The views of a scene show one set of named points, each view turned or mirrored, shifted and resized as a whole, with a little noise and some points left out.

Scene 1
View 1
z480: 13; 23; -1; 1; 9; -3; -7; -4; 3; 10; 3; 19; -18
z777: 19; 20; -1; 1; 9; -2; -6; -1; 1; 14; 3; 22; -20
z265: 0; 32; 2; 12; 14; 0; -11; -11; 0; 5; 0; 15; -18
z728: 2; 18; 1; 19; -3; -26; 7; 17; -2; 12; 2; 21; 0
z53: -9; 34; 1; 32; 6; -9; 3; 4; -10; -3; -6; 18; 2
z275: -25; 46; 0; 59; 12; -1; 9; 6; -24; -10; -19; 25; 13
z885: 28; 18; -4; -1; -1; 0; 2; 13; -5; 11; 1; 23; -3
z824: -3; 28; 2; 38; 15; -9; 0; 2; -10; 14; -2; 36; -16
z801: 7; 26; -2; 23; 6; -2; 2; 7; -11; 5; -6; 26; -2
z867: 13; 27; -4; 24; 3; -1; 8; 14; -14; 5; -7; 31; 3
z124: -4; 26; 1; 21; 4; -18; 2; 7; -2; 7; 0; 18; -3
z175: 13; 11; -1; 3; -10; -27; 8; 25; 0; 13; 4; 15; 4
View 2
z728: 7; 1; 20; 2; -10; 6; 8; -9; -7; -2; 1; -4; 5
z867: 3; 1; 27; -7; -9; -8; 19; -14; 1; 3; 18; -5; -16
z265: 20; -7; 16; -6; -10; -6; -11; -8; -2; 6; -2; -13; -37
z480: 15; 0; 16; -11; -5; -11; -1; 3; -2; 1; -11; -14; -29
z824: 11; -19; 32; -12; -10; 10; 2; -25; 7; 11; 7; -16; -18
z275: 7; -21; 29; 15; -26; 11; -1; -49; 5; 13; 46; 4; -22
z53: 14; -18; 23; 8; -18; 11; -8; -33; 1; 10; 20; -3; -24
z777: 8; 6; 22; -16; -3; -18; 14; 4; 0; 3; -2; -12; -31
z885: 3; 12; 18; -11; -3; -20; 21; 9; -4; -3; 2; -9; -19
z124: 12; -4; 19; 2; -12; 3; -1; -14; -5; 2; 4; -5; -8
View 3
z175: 7; -7; -3; -28; 3; 11; -14; -8; 0; -13; -26; 8; 9
z275: -2; 35; -5; 31; 34; -8; -23; -26; 39; 12; -13; -33; -4
z124: -10; 4; 3; -6; 20; 9; -8; -12; 15; -19; -6; -13; 3
z801: 3; -7; -19; -8; 12; -4; -11; -3; 10; -15; -15; -10; -10
z53: -5; 11; -3; 8; 23; 0; -13; -15; 25; -10; -8; -21; -4
z728: 0; 10; 14; -13; 8; 13; -14; -15; 19; -20; -13; -8; 9
z824: -15; 2; -11; 8; 42; 5; -2; -9; 3; 1; -2; -20; 4
z867: 4; 2; -17; -6; 18; -1; -13; -12; 8; 2; -22; -8; 0
z885: 8; -17; -20; -26; 3; 2; -9; 2; -2; -17; -22; 1; -2
z480: -10; -20; -16; -15; 14; 2; 0; 6; 1; -30; -5; -11; -11
View 4
z175: 17; 22; -31; -4; -4; 6; 7; 17; 0; 2; 3; -12; 7
z124: 16; 8; -17; -5; -11; 10; 12; 2; -4; -14; -14; -8; 7
z777: 12; 2; -14; -8; 3; -6; 11; 7; 2; -4; -4; 11; -12
z265: 19; -7; -8; -13; -4; 9; 13; -6; 6; -18; -14; 6; -5
z867: 2; 9; -8; 2; -13; -15; 20; 4; -14; -10; -14; 7; -6
z885: 11; 11; -19; -8; 2; -7; 9; 11; 0; 4; 3; 7; -8
z824: 7; -3; -8; 5; -12; 3; 21; 5; -10; -25; -23; -2; 0
z53: 14; 10; -8; -9; -23; 4; 17; -10; -9; -16; -18; -3; 8
z275: 8; 12; 1; -4; -42; -1; 27; -22; -28; -25; -31; -2; 17
z480: 21; 3; -18; -11; 0; 9; 8; 4; 8; -11; -6; 0; 0
z728: 14; 16; -24; 0; -10; 9; 12; 11; -5; -9; -8; -12; 10
z801: 12; 10; -12; -10; -9; -4; 14; 0; -3; -7; -6; 7; -5

Which points are out of place in each view (at most two, in the order of its rows)? Write - if all are in place.
view 1 -> z777, z801
view 2 -> z53
view 3 -> z175, z728
view 4 -> z867, z480
